Points on a hilly landscape, in no order, each with its height.
From any point a climber takes the steepest step (rise divided by distance) to one of its 2 nearest points. It stops when none of these is higher. Distance is the straight distance between rows; heights are no part of it.
j165 height 478: [ 96 117 127 170 137 178 117 108 146 134 103 119 121 121  99 145 166  99
 137 120]
j469 height 506: [137 137 108  67 120  73 110 180 106 142 160 125  85 160 153 126 129 146
 162 198]
j723 height 442: [104 145 126 138 155 168 152 127 112 141  72 139 132 106 106 134 172  90
 179 200]
j544 height 180: [145 112 129 131 136 119 133 128 100 128 130 135 138 122 136  96 112 142
 119 162]
j523 height 299: [ 96 105 154 167 109 135 152  76 135 123 154 119 155  97 132 133 118 136
  91  70]
j227 height 316: [158 108 125 159 146 144  85 112 181 127 127 135 129 129 110 115 129 137
  84  85]
j766 height 603: [ 78 145 114 108 126 135  70 143  99 174 126 123  69 150 139 178 173  84
 173 192]
j160 height 168: [123 128 132 117 139 113 165 134  80 128 122 137 149 110 138  99 101 143
 145 185]
j631 height 338: [115 146 167 123  97 115 194 148 133  84 142 108 135 118 140 158 108 147
 119  54]
j528 height 290: [121 126 143 156 112 150 136  99 187 110 128 111 152 117  98 156 133 125
  96  29]
j245 height 85: [108 148 108  92 103 138  62 141 141 150 134  98  58 180 123 186 146  86
 170 140]
j724 height 172: [163 137 128  95 133  92 180 164  82 105 135 138 148 126 160  90  84 162
 149 164]
j368 height 115: [109 162 111  61  99  91  99 193 116 136 149 110  52 166 143 183 145 110
 188 181]
j47 height 556: [105 114 129 166 114 160  81  78 158 137 142 107 102 149 119 151 129  99
 117  62]
j435 height 158: [175 153 122  80 133  91 178 181 102 102 113 132 122 135 136 112 102 152
 152 176]
j695 height 542: [ 84 131 122  55 122  62 115 152  69 157 162 140  90 144 183 126 106 140
 174 225]
j701 height 146: [131 155 145  79 134  85 215 157  75  98 115 141 166 109 150 126  83 139
 169 164]
j272 height 422: [138 131 109 145 140 159  90 133 138 144 109 121 108 140 104 130 161 105
 145 148]
j732 height 618: [154 130 114 123 155 156 128 153 128 139  78 142 127 117  99 112 164 118
 157 198]
j129 height 323: [131 148 158 125 102 133 198 149 155  86 125 114 162 102 116 167 130 148
 105  35]
j40 height 564: [ 88 119 141 162 124 164 129 116 141 129 126 111 116 126 121 155 145 105
 141 100]
j489 height 484: [101 100 125 167 129 157  68  89 136 149 141 116  97 151 119 134 134 105
 126 111]
j168 height 232: [116 102 135 167 121 123 101  84 146 124 154 127 142 121 146 111 108 138
  75  66]
j707 height 401: [119 121 131 117 102 101  96 119 133 121 190 114  88 169 159 136  80 138
 116  79]
j596 height 585: [116 135 124  69 132  77 153 163  67 136 136 142 119 136 154 118  97 146
 168 210]
j183 height 515: [148 128 121 139 150 157 125 141 130 128  89 126 126 123 105 105 158 111
 140 159]
j477 height 448: [100 145 119 119 124 153 118 155 122 125 108 112  89 140 112 163 168  94
 167 150]
j791 height 554: [141 127  90 144 136 167  36 131 131 176 111 124  93 159 105 127 174  91
 145 183]
j653 height 118: [113 117 155 144 129 116 212  80  85 120 125 143 216  78 147 110 108 145
 112 131]
j979 height 455: [166 131 103  87 109  91  75 166 132 137 173 115  80 176 143 131 116 150
 139 158]
j152 height 217: [151  99 125 161 137 117 104  88 133 126 153 139 153 118 141  79 103 151
  59  83]
j86 height 312: [109 126 138 151 137 143 177 115 108 132 102 138 163  95 116 114 137 124
 137 150]
j616 height 383: [ 79 133 133 144 147 165 168 112  92 140  92 145 137 103 112 139 161 108
 182 177]
j527 height 283: [110 101 147 173 121 125 162  82 125 120 139 134 181  86 146 114 127 153
  81  83]
j749 height 260: [165 139 150 127 135 132 181 147 146 101 106 126 166 106 115 132 142 144
 100  77]
j580 height 156: [120 140 138  97 141 109 193 154  79 113 110 139 148 116 138 114  99 133
 174 178]
j768 height 126: [ 95 133 161 136 128 110 237  87  68 119 118 142 215  80 151 126  99 124
 142 147]
j552 height 349: [116 120 137 173 138 174 145  96 170 129  92 125 160  92  86 135 181 112
 112  86]
j205 height 539: [178 115 124 135 137 112 101 124 174 109 140 147 144 129 127 108 102 150
  60  59]
j172 height 499: [178 129 119 122 129 121  79 131 170 113 148 139 114 164 127 114  95 147
  85  71]
j318 height 132: [136 166 111  48 123  86 147 199 108 127 123 136  78 143 136 148 137 138
 193 200]
j72 height 667: [ 88 133  96 117 111 130  32 121 100 185 143 113  75 150 146 163 167  79
 154 199]
j814 height 356: [111 129 153 127  99 125 157 135 130  91 157 113 114 126 139 143 101 140
 117  70]
j3 height 433: [173 129 112 101 116  92  69 154 138 123 178 124  86 181 153 122  87 154
 111 122]
j919 height 373: [120 148 126 116 119 143 110 155 148 125 126 111  73 155 110 160 150 107
 156 127]
j644 height 138: [ 94 135 154  93 124  89 228 130  63 105 136 143 181 103 163 126  77 135
 173 163]
j628 height 257: [140 136 150 142 118 118 200 104 138 111 113 131 216  75 130 132 136 160
  68  54]
j163 height 615: [113 133 110  80 140 101 127 154  88 139 129 135 107 136 142 116 124 132
 173 222]
j313 height 335: [ 93  98 135 168 122 129 102  91 108 131 170 120 124 132 150 113 108 126
 109 114]
j610 height 250: [126 103 133 150 127 136  91  84 166 115 154 130 133 145 128 125 103 128
  75  38]
j862 height 181: [167 127 133 111 141  98 186 141  89 113 130 146 163 115 146  85  89 160
 122 151]
j833 height 159: [101 113 142 129 139 112 149 117  65 141 140 147 141 115 157  95  96 131
 149 198]
j728 height 32: [ 90 149 122 140 123 174  81 136 149 146 110 103  73 152 102 182 167  78
 167 115]
j726 height 398: [ 99 115 133 196 143 186 130  89 152 141  94 125 147  95  90 126 181 104
 122 112]
j62 height 269: [136 120 152 161 119 112 173  83 135 116 136 136 204  77 142 110 117 167
  62  60]
j466 height 516: [108 160 113  92 139 135 133 175 121 143  73 136  89 138 105 156 175 101
 199 212]
j829 height 390: [158 126 115 128 128 139  69 135 158 141 142 117  87 177 121 130 127 127
 125 129]
j277 height 652: [110 137 119  99 149 117 149 145  84 147 114 147 129 117 134 117 123 121
 181 226]
j332 height 249: [163 121 132 153 151 138 172 119 140 113  88 144 187  91 108 106 150 143
  88 111]
j815 height 62: [ 96 155 117 118 108 157  79 145 146 146 118  95  54 172 108 196 158  78
 175 123]
j147 height 355: [ 89 110 138 158 106 129  98  95 121 131 174 101 106 153 150 131 106 125
 123  89]
j479 height 427: [159 122 111 113 108 131  68 128 163 132 156 116  87 181 128 140 102 132
 126  98]
j432 height 443: [117 109 120 166 135 154  78  99 133 150 135 123 124 135 129 109 136 117
 112 122]
j874 height 379: [108 106 144 137  97 126  98  93 137 120 185 109  99 163 143 138  88 130
 106  58]
j803 height 342: [139 111 130 186 159 157 131  86 143 145  94 149 183  90 103  90 158 136
  87 123]
j90 height 233: [181 141 136 107 131 113 200 155 129  85 116 137 168 108 132 120 113 157
 100  95]
j896 height 407: [120 104 121 183 144 161 103  76 136 143 120 128 143 105 120 104 145 117
 106 119]
j185 height 102: [104 153 111  87 101 123  84 170 135 133 143 102  58 162 132 182 146 105
 180 153]
j266 height 272: [131 120 134 146 113 139 116  93 181 112 128 123 133 127 117 141 116 128
  82  28]
j233 height 348: [146 107 133 168 139 152  99  89 176 134 111 137 157 112 107 108 141 132
  74  64]
j661 height 308: [118 139 152 142 111 141 166 126 167 103 130 116 156 106 109 158 132 135
 102  42]
j499 height 193: [170 116 134 122 141 111 143 142 112 116 135 139 157 122 141  79 102 161
 101 144]
j771 height 298: [135 131 134 161 133 168 135 127 171 118  98 121 138 112  87 134 163 114
 124  77]
j247 height 346: [ 81 129 146 152 143 159 176  92  93 139 104 138 155  93 116 122 145 108
 157 171]
j475 height 611: [109 124  97 133 123 153  19 127 115 195 116 112  85 153 121 156 175  79
 143 193]
j842 height 651: [ 77 121 145 151 110 160 119  94 151 122 139 104 104 136 117 160 129 101
 136  68]
j488 height 280: [148 120 132 160 146 136 171 119 119 123 107 144 175  97 120  97 130 135
 112 140]
j713 height 420: [187 120 104 118 140 122  87 156 137 137 128 134 112 145 120  84 127 151
 110 167]
j120 height 286: [135 132 144 146 128 140 172 122 156 108 109 125 172  98 109 137 145 133
 105  73]
j943 height 444: [198 118 106 121 137 111  72 149 151 134 148 135 109 162 132  91 108 152
  95 140]
j929 height 251: [136 132 133 145 122 163 110 126 183 112 109 114 110 134  89 151 156 102
 121  66]
j378 height 514: [115 139 110 128 155 164 125 144 128 146  72 137 113 121  98 128 176  95
 175 215]
j265 height 525: [116 135 111  47 111  57 112 181  83 147 169 133  87 156 171 132 117 138
 170 222]
j341 height 205: [167 108 123 139 148 106 124 121 119 124 145 146 160 116 143  74  92 169
  68 113]
j508 height 491: [140 134 101 140 134 173  66 141 145 160  93 127  92 152  98 140 181  89
 153 166]
j647 height 122: [126 163 106  42 110  86 113 197 119 142 146 120  58 157 148 165 148 131
 196 207]
j808 height 655: [144 124 137 167 134 143 146 100 176 126  99 136 192  81 104 123 152 144
  59  58]
j26 height 563: [ 89 117 125  75 129  72 144 139  59 147 163 147 115 131 177 100  92 147
 172 221]
j365 height 377: [138  97 120 189 149 154  98  86 161 148 114 144 152 101 117  88 144 125
  84  99]
j907 height 612: [155 114 134 152 139 129 138 106 160 120 128 142 182  96 121 118 116 153
  52  68]
j243 height 468: [179 110 110 132 137 114  68 129 166 126 146 144 122 158 125  95 107 151
  82 107]
j702 height 352: [159 123 114 142 142 150  84 135 153 138 123 121 102 150 109 121 137 125
 118 115]
j963 height 578: [179 129 126 143 145 124 129 124 184 100 128 153 175 101 123 110 121 148
  53  61]
j517 height 110: [134 110 141 143 137 107 190 100  83 120 122 147 190  98 149  88  99 151
 110 138]
j539 height 242: [152 131 141 154 133 121 194 106 131 118  94 136 211  83 120 116 140 150
  78  90]
j964 height 133: [ 94 140 161 113 128 100 248 108  58 117 111 148 197  89 156 137  89 127
 178 159]
j540 height 537: [ 75 155 115 104 130 142 108 153 118 151 108 120  71 138 120 169 178  84
 185 188]
j271 height 416: [150 123 126 112 105  94  81 121 130 118 188 111  98 173 159 115  73 152
 105  99]
j969 height 144: [151 157 118  67 129  83 161 197 103 115 126 135 101 143 133 123 114 144
 170 188]
j351 height 593: [ 99 142 117 100 149 138 142 155 105 135  97 143 112 125 125 139 149 108
 194 206]
j705 height 479: [147 137 110  92 116 104  99 177 121 140 146 120  91 157 141 129 121 133
 147 173]
j174 height 376: [125 131 138 121 100 117 124 139 138  98 164 112  99 145 137 139  92 139
 130  83]
j415 height 307: [140 136 119 126 120 155  99 146 173 118 117 108  88 157  98 162 143 111
 144  96]
j430 height 460: [159 122 117 118 120 121  55 107 166 124 170 125  98 180 133 129  87 141
 104  76]
j89 height 317: [ 76 106 153 159 116 123 143  92 106 114 168 114 140 108 151 124 106 137
 111  96]
j698 height 211: [169 151 144 101 130 116 226 151 122  98  91 138 185  93 124 136 128 143
 117 101]

Call two points neighbours if one is among the 2 nearest of the other. Go from one point of each pair to the other, from neighbour to neighbour, staying as high as possible. Name the lowest point that can't be avoided.
j808 / j277 -> j702
j72 / j732 -> j272
j72 / j277 -> j466

Where does a climber stop that starts at each point below?
j523 -> j277
j415 -> j72
j814 -> j277
j332 -> j732
j768 -> j160
j469 -> j277
